Each row is a point on a tangle of strands that fork and nearly touch. The rows are in no order.
Points whose rows are less than 160 apart are linked; no others are. Some points are linked to none.
<402>: [-23 -17  24   3   2 -15  -9 -36   2  20  47  39  -3   2  30  23  21 -35
  16   9  -8 -26  -4   2  52  -2  -6  13  22  -8  23  13  -3  28  28  16
 -25  32   4  41   8  11 -18]
<555>: [ 12 -15  -1  45  31 -54 -45  41 -22  38  -9  13 -29 -28 -28 -27 -43 -78
   8  -3  62  -7 -28 -14  -4 -15  69  15   1   1  18  16  34 -32  10  24
 -26 -35   9  36  55  32  -9]
<157>: [ 23  12   2  36  -4   0 -23 -32  43 -45 -52 -21 -23  -7  33 -38  28 -14
  16   5  39  -5  17 -32 -20  -6  20 -21  24 -12 -26 -17  24  -8  14  -1
  33  14 -42  30  24 -19  49]
<808>: [ -1  23  -2 -11  27 -14  -5 -70   7  18  -4  -2 -17 -46  31 -55  53  61
 -41 -21  -7 -26   3 -16 -19 -54  -5   9  18  14   7   3 -16  46 -42  11
   7  24  17 -24  -5  13 -60]
<1120>: [-46  19  -1 -10  -6 -15  -6  -6 -16  -9  19 -34  50  14  -6   4  -2  16
  30   4 -11   2  45  52  10   2 -25  21 -27  28  23 -16  14  27  42  -9
  26  24  18  -2  -8  38 -31]
<1070>: [-14  16 -19  25  -5  -4   1  22  46 -45 -38 -24  22  -7 -30  13 -22  16
  31   6  34  21 -12   9 -20  26   6  -3  -1  17 -21 -43  -1 -38 -10 -13
  60 -46 -16 -29   2 -18  22]
<773>: [ 41 -25  -7  34  33   0 -35 -31  33   9 -10  24 -41 -24  33  -2 -41  16
  -4  22   9  30  -6  28   4 -38  19   8   7 -28 -57  43  68  26 -78 -20
 -19  13  10  21  41 -24  -5]
<42>: [ 10 -48  28  24  15  15 -61 -11  35  -7 -31  -7 -34 -18  56  -8 -19 -55
   6  -2   9 -20  10 -52  10 -22  -5   4  33   9 -20  -4  26  50  -8   8
 -46  19 -20  22  33 -41  24]
<760>: [ 25  17  -4   9  18 -40   3 -14  26 -23 -63 -10   2  -7  20 -40   2  22
  10  30 -16 -29  15  -8 -12  -2   9  -6  22  18 -43 -47  19  -4  27  17
   0  20 -24   4  21   3  13]
<104>: [-10  28 -18 -22  -4  17  19  20  27 -37 -37  21  62 -38 -26  17  15  52
 -26 -10   1   5 -22   7  -3 -18  27 -37   0   6  -6 -29  -4  -7 -61  10
  43 -14  -3 -66  -8  -6 -55]
<126>: [  5  44  24 -40   3 -23  12  53 -29  -9 -44  -2   4  22 -41  28  28 -42
  -9 -49  23 -17 -42 -20  16 -28  54 -19 -25   6   9   4   9 -27 -50 -29
  53  -9   2  -3  -1  11 -21]
<314>: [ 19 -30 -18  36  29 -16 -13  -3 -20  27 -14  32 -28   0  14   2 -60 -18
  32  49  11  19 -13  41  22 -43  48  12   3  -7 -44  25  69   6 -26   4
 -32  18  25  26  47   5 -22]
<1119>: [ 31  18  28 -35  28  10 -32   9  -2 -36  -6 -51  11   0 -19  24  26 -24
   2 -48  49   1  10  -1  23   2  -1 -15 -27   3  20  30   4  26  -9  -3
   8 -33 -15  44  16  19  25]
<748>: [ 27 -43  -4  24  36 -44  -6 -11  39  -9   4  11 -52 -11  54 -64  22 -24
  14   0 -21  21 -36 -38 -30  12  24   8  14 -33 -18  -4  13 -25 -31  14
 -20 -30  12  10   9  32  -4]
<942>: [  3 -10 -13  31  34 -49 -26  36 -12  39 -18   8 -20  -9  -8 -37 -48 -50
  38  -3   1  18 -22  13  18 -56  64  42  14  -1  -3  21  65 -15 -11  42
  -9  -6  26  -1  61  34 -29]
<853>: [-11 -51   3   9 -22  30  11 -32  -3  12  24 -15 -68  29  28 -22  -3  20
   4  -8 -45  20   6  -4 -23   1 -28  49   6 -15  13  16 -10   2  -8 -20
  11  11  24 -33   3 -41  38]
<57>: [ 30  19   2  10  31   7  30 -17   0   9  32  41 -21   7   5   1  11  19
 -37  41 -17   6 -27  -6  -9  18 -21 -31  21 -11 -27 -25 -41 -43   2  23
 -42 -17  15   5  -8  24   2]
<476>: [-15 -34  -2  41  48 -38 -34  10  48  12 -45   0 -29 -17  30 -43 -19 -17
  41   7  18 -11 -38 -23 -15  -7  15   0   1   7 -30  -2   5 -20 -14  -5
   1 -17   8  34  -2  31 -14]
<261>: [ 38  30   5  -7  10  47  -5 -20  23 -59  26 -19   7 -22  13  24  24  13
   5  -2  36  44  21   4   3  18  -1 -19  -7 -33  -8  18  -3  23 -19 -20
   4 -10  -2  36  17  -3  44]
<732>: [ 54  11  11 -42 -12 -11  33  10  -6 -50 -25  44  12 -20  15   5  68  -8
  -3 -20 -14  16 -39 -30   7  26  32 -37  11 -36  -5  -4  -9 -32 -35  -6
  19 -18 -20  -3  -2   3  36]
<910>: [ -3 -21  49   8  -1  -9 -12  -2  43  54  40 -13 -33  50  26 -29 -23 -37
 -21  26 -68 -27  56 -19  18   3 -30  24  42 -18   7  -6  19  18  40  15
 -41  23 -36  -8  20  -7 -19]
<1065>: [-43 -13   0  23  -9  -2  35   6 -26 -11  47  13   9  -8 -34   6  15 -61
  -3 -10  28 -21 -45 -13  -9  -5  23  -8 -21   9   7 -15 -15 -74  36  47
  34  16  38  -9  -6  -2  -9]
<27>: [ -9  -3 -16 -27   0  -3   3  49 -42 -15   2  38  23 -23 -14  65   3 -48
   5 -13  23   4 -42 -20  31  32  43 -18  -4  22   3 -17 -19 -40   7  23
 -25 -37  19   8 -20  29   1]
<788>: [-12  15 -36 -27 -18  12  39  25 -19 -36 -15  50  64 -15 -35  64   1  23
  -5  -1  12  -4 -36  -2  31  12  43 -36  -6  14 -15 -23 -14  -8 -13  12
  -1  -5  17 -14 -25   4 -10]
<678>: [-13 -32 -39  12 -30  34  33  19 -18   1  10   4  32 -12  -9  15 -44  44
  -1   2 -23  21 -18  47  -5 -33 -24 -12 -27 -25 -14  -7  29  18 -36 -16
  17  -6  26 -38   3 -27 -12]
<59>: [-29  -1  -4  -9  14 -70  -8 -25   4  12  14 -31   3 -21   6 -46  19   1
  22   3 -15  -1  20  11 -15   2  26  49   4  20  32 -14  34  12  36 -22
  33  10  20   0  -9  23 -13]
<1146>: [-32 -25  40   2  11  68 -21 -31  29  41  18  14 -60   7  28  20 -29 -10
 -22  32  21 -35   5  -6 -12   5 -42  38  -2  -8   3  37 -25   8 -26 -52
  20   6  15  18 -44 -36  -8]
<352>: [-11 -12 -24   8 -25  -4  -1   1 -12 -32 -31  -3  41 -11 -10  27  13  30
  50   3 -57   2   2  23   9  66 -25  13  28  23  35 -24 -32 -16  20  -3
 -25 -39 -30  -5 -30 -53  40]
<24>: [  4   2  29  25 -30  78 -12  12   7  36   6 -12 -26  62  10  20 -51 -35
   1  11  63  -7  45 -23  19 -32 -39 -13   5 -12 -18   6   7   0  32   1
 -17  35 -20  28   5 -10   8]
<154>: [-33   0 -35  -9 -40 -10   0  32 -22  17   4  14  48 -11 -13  42  -5  69
  21  31 -46   6   3  10 -20  54  22  -4 -15  18   9 -31  -2  26   4 -83
 -10 -15  -7  -3 -46 -24   5]
<496>: [ 17 -18   4  20   5 -23 -36  -8  23  -6  -5  -4 -34 -12   9 -22  34 -50
  -2 -26  54 -13 -23 -51   3   7  49   0  -5  -4   9  17  13 -16   7 -14
   9  10 -18  41  21 -10  53]
<960>: [ 33  20  27 -22   2 -25  13  50 -19 -29 -40  38  15 -22  -5   8  10 -38
  18 -12  10  25 -55 -12  -1 -28  28  -1   8 -28  -1  16  24 -44 -58 -27
  35 -10   9 -12  40 -16   5]
<858>: [-34  -8  24  10   8 -20  21  -6  -2  22  10 -31 -33  14 -14 -38 -14  30
  -5 -13 -39   8 -18   6 -25 -29 -49  45  -1  13  22   8 -36 -23 -19  14
  23   6  56 -59  20 -27  -6]
<651>: [ -4  -3  26  27   4  23 -29   1 -17  26  22 -34 -24  13  -6 -33 -30 -49
  23 -16  76   0  12 -19   4 -31 -37   7 -33  11  10  13   8 -24  46   5
   5  14   8  34  17  -1  10]
<278>: [-13 -25  11  -2  38  -8 -47  27  14  15 -60 -41  17 -48  41 -25 -12 -33
  57  -7   4 -17 -35 -12 -10 -48 -21  17  10  20 -16 -28  14 -14   5 -14
  13  -2  16  -5  -1   1 -20]
<520>: [  3  32  13  -4  30  35  29  -9  27   4  42   8  13   5 -29   9 -27  55
 -44  44  27  21 -12  41 -21  -5 -35 -29 -17  -9 -28  -9 -37 -11 -20  19
  -4 -19  36 -15 -10  24 -30]
<516>: [ 32   5  -2   2  18  32 -23 -10  32 -21   5  11 -12 -25  25  14  -7   7
  -2   7  64  48  -2  11  -1 -29  14 -12 -10 -42 -34  17  40  19 -59 -28
  31   1   3  10  28  14   1]
<209>: [  4  20  31  15  30  55  -1 -12  73 -16  25 -14   0   8 -24  26 -42   4
 -30  45  31   2  24  43   6   4 -70 -32  19 -17 -11  -8 -28  -6  -8  24
  -4 -20 -15   5   1   1 -19]
<1113>: [ 31 -17 -32  15 -33   9  30 -10 -36  -6 -10   9  36 -32  16  11   3  26
  36  22 -38 -13   7  22   8  -3 -20 -35  -1 -24 -32  -5  38  57   1 -13
 -29   6 -28  33  10 -45  23]
<1012>: [-42  -7 -15  33  15 -58 -12 -31  14  12  22 -22 -31  -9 -38 -31   2  -7
  20  -3  52  -1  -7  17  -8  -9  51  54 -20  24  22  27  27 -28  14 -18
  62  33  30  12  -2 -19  -8]
<641>: [-13   6  -8  -9 -23   5   5  -3   0 -17  10 -57 -15  14 -21 -38  28 -30
 -36 -43  28  -5  24  -9 -15   1 -18  -9 -39  27  12 -26 -18 -31  43  36
  30   7  -5 -28 -36  33  21]
<260>: [-18  -7   6  19 -18 -10 -12 -46  24  24  34  10 -24  35   9  -2 -10   8
  -8  17 -26 -34  62   0  23  -3 -15  29  29  -9  22   3  24  58  37  -6
  -5  50 -30  10   2 -13 -31]
<925>: [  5 -52   2 -10 -27  39  -5 -36 -19  20   4  15 -58  30  53 -50   3  15
   0 -23 -76  -3  19 -43   7 -11 -34   4   9  -6   5  -1  10  40  -8  -3
 -39   3  -2  -6 -15 -20  25]
<40>: [ 12   5  14  31  29  42 -11 -29  10  40  22  40 -56  22  12  13 -40  35
  -9  51   3  10   4  13  -7  16 -37  -2  -9 -36 -38  36   3  13 -29 -44
 -27   8  19  43  -9 -18   8]
<341>: [ 22   8  -3 -23 -23  52  10  24   7  39  38   1   6  31  -6  43 -10  35
 -34  19 -44   7  32 -21 -32  46  18 -10  37 -15  19  10 -67  38  49 -45
 -10  46 -25 -24 -18 -25  13]
<844>: [-22   7  -4   5  28 -40 -11  43   1  -4  13 -20  21 -27   0 -24   0 -46
   4 -24   6  30 -29  13 -21 -24  26 -15 -30  -8  -9 -24  37 -49  -6  14
  50  -9  24 -40  20  45 -20]
<1129>: [ 22   4  10  11 -39  76   1 -14  24  -3 -25  -7 -63  35   2   1 -23   1
 -28  13  45  -3  30 -34  -9 -39 -18  -9  27 -14 -39  -1 -21  20   1   6
   9  47 -10  -4   0 -43  38]
<564>: [-30  18   1 -14  -2   5  31  15  -3 -12   3  -9  38  -6 -56  10   2  99
 -23   3 -18  -1 -10  -5 -34  13   4  11  -5  22  21  16 -54  -4 -49  13
   3 -32  37 -40 -22 -51 -23]
<612>: [ 32   3 -12  10  30 -75  17  34  33 -13 -30  -7  -7   8 -35 -16 -11  -6
  16   6 -27 -10   1  -3   5  44   4   9  29  10 -26 -13   4 -31  25  43
 -21  -2 -28  -6  49 -11  33]
<640>: [  1 -30  -6  20  37 -44  -9  33  53   5  19  24 -31 -17 -12  25 -31   9
  24  24 -20  14 -24  10  10  70  -8  -1  20  -6 -18 -15 -16 -14  -4  29
 -50 -40 -17  18  17  -8  13]
<1100>: [-36 -58   4  10 -31  11  17 -16  -2  10 -38  13  -4  48  38 -25 -18 -25
  19  23 -80 -51  -1  -2  10  -8 -34   4  12   8 -24 -37  14  -1  33  16
   8  16 -15 -29 -28 -13  -9]
<430>: [-21 -24 -41   8  -1  27  -4  13  29 -24  21   0  61 -33 -35  42 -38  36
   9  12 -16  27  25  70  17   6 -35 -20  -2   6  23 -11  17  38 -23   3
  -1 -34 -13 -20   1  -8 -45]
<839>: [ 15  39   1 -23  -8 -23  -1  27 -50  35 -60  18 -15  17   6 -29  15 -29
  -8 -35  44  -3 -14 -50  -5 -62  62  14 -29   9 -12  12  29 -28 -12 -31
  27  24  24  -5   3  32 -13]
<834>: [ 26  56   2 -32  10 -44  19 -41   0 -17  -6   9   9 -21  -2 -49  73  38
 -44 -46 -15 -12   2  10   4 -30  14 -27  -9 -10  16  13   9  25 -39  -2
  41   6 -11 -16  -2  45 -48]
<82>: [-86  -5  18  -4  -3 -18   9 -15   5  17  17  -5  -5  11 -31  -3   8  54
  -7 -15 -31   2  -5  -1  -6  17 -27  52  -6  52  57   9 -55  -1 -26  21
  16  -7  41 -48 -36 -26 -47]
<1053>: [-10 -52 -23  32  33   8   2 -14  33  10 -53  31 -27  35  20 -48 -42  -7
  -7  32 -60 -49  -1   2 -16   1  -8 -30   6  28 -64 -44  33   2  -7  15
  -7   3 -26 -17 -24  20 -47]
<763>: [-18  12 -12  -4   2  26 -33  19  30 -22  12 -15  21   6 -41  30  24  29
 -22  12  25  14  20 -15 -18  82  13   9  12  42  29 -13 -68 -24  26   1
  14 -32 -31  10 -47 -13  23]
<1095>: [ -4  19  10   0 -16  12  41 -48   5 -16  28  46  44   6   5  41  36  -7
 -22  24 -21 -42   4  15  41   9 -10 -30  33 -21  -4  -8 -30   9  27  56
 -22  35 -25  19 -11   4 -32]
<579>: [-42  12  21 -20 -36  28  39 -16   1 -14 -14  40  28  32 -20  39  32  24
 -26  26  39 -50  -1 -15  11  -6  23  -7  23  25  10   7 -63   8  34  31
  17  41  -4   7 -26 -19 -25]
<761>: [-28 -39   7   7  26  31 -30 -18  36 -21  -4  -6  26 -29   5  33 -40 -10
  25  28 -42 -20   3  44  -2  40 -67   3  30  13  17 -19  -9  16 -13  -7
  -6 -47 -19 -16 -24 -26 -35]
<542>: [ 23  29 -21  -9  11  -1   7 -50 -27   1  20 -19 -26  -3   0 -32  44  15
 -19 -76  -9  24   8  22  21 -55 -10   1 -45 -12  10  46  19  32 -50  13
  29  -4  27  -4  17  41 -25]
<165>: [ 18  27  -9 -23 -23  20  22  54 -70 -22   3 -22  13  32 -16  35   2 -49
 -20 -32  22  28 -19 -31  -8   8  23 -19 -39  -6   3 -11 -11 -55  15  10
   3 -43  25 -18  -6  35  35]
<783>: [-11 -39  -4 -24  18 -14  -6  22  -7  18  20  13   7  -9  52 -17 -11 -12
 -29  39 -64  -4 -24   5 -36  13  -5  -7  -4 -11 -25 -60  10  -8 -10 -23
 -21 -15  39 -46 -27  27 -14]
<1131>: [-27 -26  -8  -4 -26  39 -21  19 -26  37   2  32 -25  16 -19  44 -40  40
   4 -25  34  16  -6   1  30 -17 -13  30  -7  21  18  49 -17  38 -45 -14
 -31   5  24   1  -1 -16 -21]
<296>: [ 14  27  26 -19  -6 -24   6  25 -10  32  39 -40 -10  44 -14 -40  12 -23
 -39 -19  -7   1  45 -18  -5   5 -26   5   1  12  14  -1 -40 -19  70  41
 -35  33 -12 -12  -1  38  30]
<484>: [  8  19  14   6  21  17  11  -4 -53   7  34   0 -19 -16  14   6 -20 -27
 -12  34  21  33 -24  -9 -16  -1 -16   1  18 -13  11  -4 -33 -52  -2  26
 -23 -43  40   0  21  49 -19]
<320>: [ 24 -14 -18  36  13  16  18 -12  47   3  13  29 -21   4   6  -9 -25  16
 -24  34 -66  -5  -1  10  -5  46 -42 -41  19 -19 -36 -21  -7   1  -1  27
 -47 -19 -26  11 -12  -4  10]
<652>: [ 27  27  11 -13  39 -34 -14  33 -26   3 -30  13  15 -17  -5  30 -20 -34
  37  12  32   0 -23  -4  15  19  14 -16 -11  -1 -28   0  -4 -22  14  12
 -43 -32   6  45  29  35  19]
<73>: [ 14 -57 -29   2 -30  17  14  31 -16 -10 -18 -15  38  -4   9  -2 -43   5
  46  -4 -55  17  -7  42  17  -5 -48 -24 -17 -12 -19 -17  63  28  -7  19
 -41 -22 -13 -18  30 -28   7]
<611>: [ 22 -11  22  35  27 -41 -36   1   0  24  24 -15 -26 -31 -56 -38   2 -66
 -27 -24  79 -25 -21   2   0 -15  61  16   1   2  43  43  20 -12  20   8
 -17   7  16  36  45 -11  27]
<734>: [-15   1 -19  -9  14 -39  14  21 -12  27  21  44  19 -19   0  36  -8  45
   7  47 -30   5  -8   9 -17  39  50   8 -14 -11 -23 -26  26  21  20 -54
   2  26  19  15 -10   2   6]
<1066>: [-15  -3 -30 -21 -27  15   6  42 -20  -5 -11  -8  83 -19 -14  29 -13  47
   0   6 -43  18  19  43   8  52 -33 -22  -8  22  26 -20 -32   7   3 -19
 -57 -25 -31   2 -62 -27  17]
<861>: [ -9   2  21 -22 -35   6  -8  43 -37  32  -2  -7  -3  39  10   0 -19 -42
   3  -9   5  -5  13 -42  16  -3 -34  15  11  23  15 -18 -13 -29  56  27
 -48  10 -13 -13 -13  26  -4]
<1015>: [ -1  12  32  -1   3  32 -11 -18 -17 -30  25 -58  29   4 -30  13  13 -52
  28 -18  57  -9  24  24  26  -7 -36  -7 -26  13  26  35 -11  -3  43  22
  14  10  -6  58   6  -4  21]
<96>: [  4  35  17 -14  -5  -6 -18 -35 -16   3 -39  -9 -23   5  15 -28  15  56
 -10 -30  27 -20  26 -30  11 -26 -20   8  -9  27   1  23 -16  57   5 -24
 -24  34  -9  32  -1   2  13]
<1107>: [ 25  25   7 -36  20 -20  18  -7 -55 -10  35 -15  13 -21  -2 -11  26 -29
 -32 -26 -18   0  -3   8  -7 -28  -9   9  13   5  21   7 -24 -11   1  54
 -38 -16  32 -33  21  41 -40]
<626>: [ 57  40   1 -39 -39  -9  22  28  14 -53 -27   5   9   2 -36   7  41  27
 -12 -25  -3  23  21 -10 -19  36  25 -16  15 -27  13  15  -5   8 -16 -35
  32  -6 -56 -20  27 -17  38]
<32>: [-17 -46 -24  -3 -19  33 -17  10  37  -7  23  10 -16  -1   2  25 -14 -26
 -10 -20  37  14   7 -19  27  -9  -3  -9   1  21   9 -21  10  17  -2  24
  15  -6  -9 -19   2  15 -15]
<751>: [ 39 -13  -5  29  27   4   3 -40 -26  -5  14  16 -38  -2  70 -49  11 -45
  25  17   4  37 -28 -17 -15 -31  43  11  10 -50 -18  20  40 -21 -17  -1
 -19 -13  37  37  23  23  21]
<19>: [-38   5   6  39   1  -6  12 -34  12  23  34  -5 -46  24 -14   6  -4  20
  23  39  24   8   7  20 -15  30  -6  48   0  12  19  23 -17 -22  31 -33
  45  21  13  37  -6 -34  28]
<885>: [ 22  31   1 -14  15  63 -40 -35 -15   7   0  -6 -13 -20  34  10  17  27
  -5 -40  64  52   4   5   5 -58 -10   0 -44 -18  -3  48  13  40 -69 -11
   9  -3  27  11   5  30 -26]
<358>: [ 65  18  19 -48   3 -56  -8  10 -17 -12 -22  -8  -2 -11  25 -41  41 -21
  10 -49 -36   7  15 -21  13 -10  -9 -17  -6 -18   7  16  39  21 -20 -10
 -27 -13 -38   5  16  16  12]
<1096>: [ 20  -2   5 -40   9 -39  15  17 -28 -29  10 -45  41 -19  -9   7  21 -55
  15 -27 -32 -10  15  25   8   3 -18  19  10   7  20  -3  -2  -7  39  52
 -29   4 -15 -24  16  -2  12]
<736>: [ -1  19   0 -18 -17  49 -16  15  36   2  19  -9  36  19  -9  46   9  14
 -11   8  -8  21  42  -8  12  62 -12 -19  45  15  36   8 -71  14  43   2
 -32  14 -46  16 -50  -5   8]
<425>: [ -9 -24  12  29 -21  19  27 -28   9  68  27  31  12  38   2   5 -24  12
  -4  37 -91 -55  20  25  13  27 -31  -2  -6 -57 -18  30  31  16   5 -34
 -19   8 -43  10  -9 -34   0]
<211>: [-15 -33  18 -18 -10 -17  -5  19 -43  36 -33   4  18  10  37 -16 -24  -6
  24 -11 -53 -35  -1  -5  21 -26 -58  -5  10  30 -14 -30  10   0  24  18
 -51   9 -11 -25 -26  12 -34]
<852>: [-31  29 -43   0 -38  10  14   3  21  -6 -49  13  38   5 -52  13  -6 100
 -16 -14   9  26   8   9 -14  -4  16  -9 -34  28  17 -21 -11  15 -58 -26
  40 -25   8 -53 -32 -24 -36]
<738>: [  0  14  -2   8  44 -66 -15  33  -9  22  11 -24  10  -8  -4 -29 -23 -59
  24   3  -1  18 -13  30  -8   4   7  -1 -32  14 -14 -18  22 -44  32  14
 -24 -29  12  23  -3  62  -2]
<674>: [ -6  -5 -59   4 -33  -9  16 -13  -2 -32 -17  28   0  27 -26  12  11  33
  23 -60 -13  13  -5  13  52  31   8 -19 -37   2   5  24  19  25 -14  -7
  11 -32 -13  25 -18  11  33]
<1074>: [-64 -35  -7  10 -18 -35  25  27   5 -19  22  -6  10  -7 -10   0   8 -36
  -6   5 -18 -23 -30 -27 -19   9  32  13  14  24  16 -55   3 -41  37  26
  49  26  29 -53 -20 -21  -1]
<1018>: [ -1  48   8 -47   1  -3   2 -21 -31  21 -42  -3   1   0   4  -2  33  42
 -10 -27  57 -20   8  -7  -7 -54  39  19 -35  23  -1  33 -13  29 -13 -30
  25  46  30   7 -14  10 -21]
<775>: [  8 -11   3  12  -4  18 -10 -23  32 -29 -20 -62 -25 -21  22 -58  14 -15
  -3 -19  33   1  13 -37 -40  -1 -25 -21  -4   9  -9 -40   1 -38  24  10
  44   0 -18 -22  -2  -7  37]
<572>: [-21   1 -32  42 -50   5  28 -51   7   4   5  32  -4  47 -18 -11  12  50
  15 -10 -43  -3  10  22  44  28 -32 -10   7  -9  29  20 -15  20  18  18
  -6  -7 -35  27 -17 -22  21]
<705>: [-25   3  31  13 -14  76 -17 -37  30   3 -35  13 -22   9  19  40 -14   6
 -40  46  40 -58  12 -10 -21  -4  -9   3  33   6 -18   6 -51  29  -1 -39
  24  32 -19   3 -37 -50   8]
<87>: [-19 -23  18  -8  41  32 -31   9  28   1 -34 -20  19 -52  19  18 -39  -7
  15  20 -23 -40 -18  19 -17 -35 -48  11  36  21 -16 -28 -12  11 -26  -3
  19   1   8 -34   6 -19 -37]
<176>: [-12  22 -16 -32 -10  -6  23 -17 -47 -29  11 -23  53  18 -29  16  34  32
  21 -30 -24  -3  21  44  22  11 -17 -12 -47  18  15  18   2  31  16   4
  -3 -13   0  28 -24  19  -8]
<273>: [ 41  40  17 -45 -15   9  16  17 -89   7   4  -3   6  -8  14   6  20  -6
 -14 -18  15  43  -3  -6 -36 -62  37  30 -20 -45  30  45   9  -5 -51 -38
   1 -12  45 -48  20  25 -24]
<560>: [-21  18  15  40  46   6 -24 -24  34  15  22 -14 -36   2  11   1 -28  21
  15  39  48  18  10   8 -13  24 -25   2 -22   1 -22  11  -8  -8   8 -35
   8   5  19  76 -10   7  25]
<340>: [ 27  -6 -12 -21 -34  16  -8 -19   7   6 -17   3 -24 -14  16 -18  24  68
  -8 -45 -21   0  22 -39  12   2 -20 -15  11  -5  15  11 -14  53 -23 -17
 -37  -7 -24  -3  -8 -22  30]
<486>: [ 35  32 -13 -18  -4 -36  10  17  -2  -8   0  14  23 -10 -12  19  15  31
  14  15  -2  22  28  14 -11  28  54  12   1 -25 -14   5  32  25  10 -54
  19  28 -25  14  34 -12  18]
<311>: [-18 -11 -17   0 -20 -48  25  29  -8 -32  34 -21  27   8   1   7   7 -19
  -7  18 -58   5 -12  37 -10  21   1  16   8   1  17 -41   4 -16  35  35
   7  14  21 -56  13   1  17]
<371>: [-48  -9  17   8 -18 -26  15  -6   3  13  55  14  12  29 -29   6  15 -59
  17 -16  26 -34 -13   8  53   9  -3  10   0   7  26  10  -8 -40  43  50
  14  21 -12  24   3  25 -20]
<199>: [  0 -34   5  22   9 -26 -20 -20  20  13 -24  20 -36 -20  19  24  -7  -7
 -14  51  28 -34 -14 -10 -11   4  47  42  49   6 -20  15   6  16   0 -45
   5  44  -1  18  16 -60  30]
<8>: [ 11   3 -17  27 -31  12  38  11 -17  48  26  14  54   2 -16  30  -8  31
  14  50 -68 -23  19  29   4  32 -28 -33  11 -30 -17   7  -2  45  31 -15
 -31  17 -62  31  -7 -55   4]
<873>: [ 41  29  -4 -48 -49  34  49  31 -88 -12   0 -10  12  27 -14  18  18   7
 -26 -38   0  21   2 -27 -21 -34  21  -8 -21 -30   8  10 -18  -9  -2   3
 -17  -9  27 -45  17  25  15]
<864>: [-16  24   5 -22 -24  15 -11  -4   4 -39 -28 -16  28   3 -33  26  60  23
 -29  -3  60 -39  18 -44 -16  33  57  -5  10  54  14   4 -66  12  39   2
  32  11 -33  14 -34 -12  22]
<1078>: [ 53  15   8 -12   9   5  -4 -15 -60   6  23 -20 -37   3  32 -35  17 -53
  -4 -23  23  47  -7 -28  -9 -48  32  26 -10 -47  29  49  37 -24 -30 -11
  13 -29  28   4  39  40   8]
<584>: [-12  12 -26 -10  -3 -32  -1  35  38 -53  17  -7  26 -11  12   0  32 -29
 -20 -18  -3  46 -14  34 -12  48  19 -32 -41  -7   9 -44  19 -46 -16  -1
  57 -31 -16 -41 -28  62  -3]

A fork is a point with three links, a tip a point with one. Leave the first point through the second and follow the links. Name the first fork or tip that comes.
<27>, <165> | <425>
<59>, <1012> | <516>
<732>, <960> | <27>
<96>, <1018> | <352>

Follow the links from the first point to the second, and from the first to the third. Name the last point that the two ways share.
<641>, <402>, <674> | <157>
<260>, <209>, <641> | <57>
<1100>, <209>, <942> | <157>
<261>, <209>, <910> | <57>
<96>, <678>, <738> | <27>
<612>, <40>, <808> | <516>
<486>, <844>, <476> | <27>

Name the points in between on the shortest way along the links from the first point to the second, in order.
<736>, <1100> | <763> <864> <579> <1095> <402> <371> <1065> <1074> <311> <1096> <1107> <484> <57> <320> <640> <612> <760> <157> <775> <641> <296> <861> <211>
<612>, <808> | <760> <157> <496> <611> <555> <942> <314> <773> <516> <885> <542> <834>
<340>, <678> | <925> <853> <858> <82> <564> <852> <104> <788> <27> <165> <873> <273> <1078> <751> <748> <476> <278> <87> <761> <430>
<674>, <516> | <176> <1120> <59> <1012> <19> <560> <40> <1146> <705> <1129> <24> <651> <1015> <1119> <261>
<486>, <82> | <626> <732> <960> <126> <839> <1018> <96> <340> <925> <853> <858>
